A landscape with many peaks, sampled at points; each row gives a point and its height.
A climber steps from a point to whichever of its 4 nearest points has the largest rise for the distance, and stops where none of them is higher. Distance is the straight distance between rows; heights are no part of it.
j_386 h=5.08: [  5   4   1  17   3 -13 -35  -9]
j_677 h=1.83: [-12  10   5  -8   4   7  24   1]
j_175 h=4.58: [-19  -6   4  22   5  -9 -22 -36]
j_628 h=6.72: [ -9 -16   8   9  12 -16  24 -12]
j_13 h=3.34: [ 24   3  -5 -29 -10  21   6  25]
j_211 h=2.20: [-11  29  -5  13  -2  17  -7  11]
j_748 h=5.99: [-10 -20  -2  13   0 -18 -13 -29]
j_957 h=7.42: [  0  -7   9 -16   0  -9  26  14]
j_491 h=4.26: [  5  11   1  14   2 -10 -24  14]
j_35 h=7.86: [ -7 -31  -1  14  -5 -23   6 -37]
j_521 h=6.15: [  3 -32  -4  11 -10 -28  -8 -22]
j_545 h=3.65: [ 15   0   1   5   7 -16  -9  16]
j_731 h=5.03: [ 18 -35  -4  11  -5 -33  -8  -6]
j_82 h=5.90: [ 12  -3   3  17   4 -20 -29   2]
j_823 h=4.08: [  8   2   5 -30  -4  14  22  14]
j_196 h=4.20: [ 20 -22   1  12   1 -24 -12   6]
j_331 h=4.65: [  4  15  -9 -21  -6  28   1  20]
j_550 h=2.98: [  1  25  -3   5  -1   4 -16  22]
j_415 h=3.74: [ 12 -27   5   7   4 -24   6  -2]
j_936 h=2.88: [ 17  -5   5 -38  -3   9  24  25]
j_927 h=1.05: [ -2   6   2 -26  -4  32  30  -7]
j_608 h=4.06: [  1  17 -11 -15  -9  40  -2  17]
j_630 h=4.05: [ 13  15  -7 -16 -10  18 -14  34]
j_347 h=4.47: [  6  11  -4 -18  -7  17  10  20]
j_892 h=4.25: [ 13  15 -14 -19 -13  37  -6  25]
j_290 h=5.09: [ 14 -34  -6   8 -10 -32 -23  -6]
j_728 h=1.92: [-22  12   8   5   5   5  16 -11]
j_401 h=1.77: [-20  20   1  -3  -4  25  16  -6]
j_431 h=5.26: [ 16   1   2  13   2 -21 -29  17]
j_190 h=0.21: [-16  22 -11  -4  -8  41   2  -1]
j_119 h=6.08: [-17 -30   0  16  -2 -17   8 -49]
j_541 h=4.88: [  4   2   5  12   9 -12 -19  -3]
j_800 h=7.02: [  9  10  -4 -28  -5  29  16   9]
j_114 h=5.52: [ 13 -15  -6  12  -1 -25 -39  -4]
j_28 h=4.86: [ 10 -28   0  12  -1 -24  12 -15]
j_563 h=3.58: [-17 -15   8  18  11  -9  10 -34]
j_200 h=3.69: [-14  -3   5  20  10  -8  -6 -28]
j_201 h=2.11: [  5  -3   4   8   7 -12   3  12]
j_345 h=3.63: [-2 18 -3 -9 -5 12  8 16]
j_753 h=2.74: [-14   6   7  15  10  -3  10 -19]
j_188 h=0.73: [-20   8   2 -18   0  26  32 -13]
j_193 h=2.91: [-17  -7   9  10  13  -6  23 -15]
j_593 h=4.03: [ 23   8 -12 -28 -14  27  -6  30]
j_195 h=2.89: [ 10 -22   3   6   5 -23  19   5]
j_133 h=2.79: [-12  23  -6  -5  -2  20   7   9]
j_603 h=3.78: [ -4  14   1 -20  -5  21  18   6]
j_559 h=1.63: [-18  31  -5  13   0  20  -6   0]
j_584 h=1.85: [ -8  11   1 -22  -5  27  30  -4]
j_441 h=4.90: [  5 -18  -2  14   5 -19 -17 -12]
j_674 h=3.70: [ -9  -6   1  18   2 -17 -44 -23]
j_59 h=3.71: [ 15  10  -2 -20  -7   9   1  33]
j_481 h=2.72: [ -4  -6   5  15  10 -16   3 -10]
j_12 h=3.64: [10 13  0 -9 -4 -2 -7 32]
j_998 h=4.10: [ -3  -4   7 -21   7   3  29   3]
j_106 h=3.38: [-11  -8  -1  19   2 -11 -37 -30]
j_572 h=4.21: [  7   2   6 -10   2  -6   9  22]
j_48 h=2.33: [ -8  13   2  22   9  -5 -21 -19]
j_365 h=1.68: [-12  17   2   9   7   1   7  -1]

For each start below, name every point that the climber comes to, in order.
j_677 | j_998 j_957
j_12 | j_572 j_957
j_211 | j_550 j_491 j_82
j_415 | j_28 j_521 j_35

Two climbers start at each pair of points below. Name the first point that both come to, or write never.
j_175, j_731 | j_35
j_365, j_563 | j_35
j_201, j_48 | j_82

For each start below, name the point where the climber stops.
j_559 | j_800
j_674 | j_82
j_892 | j_800
j_545 | j_82
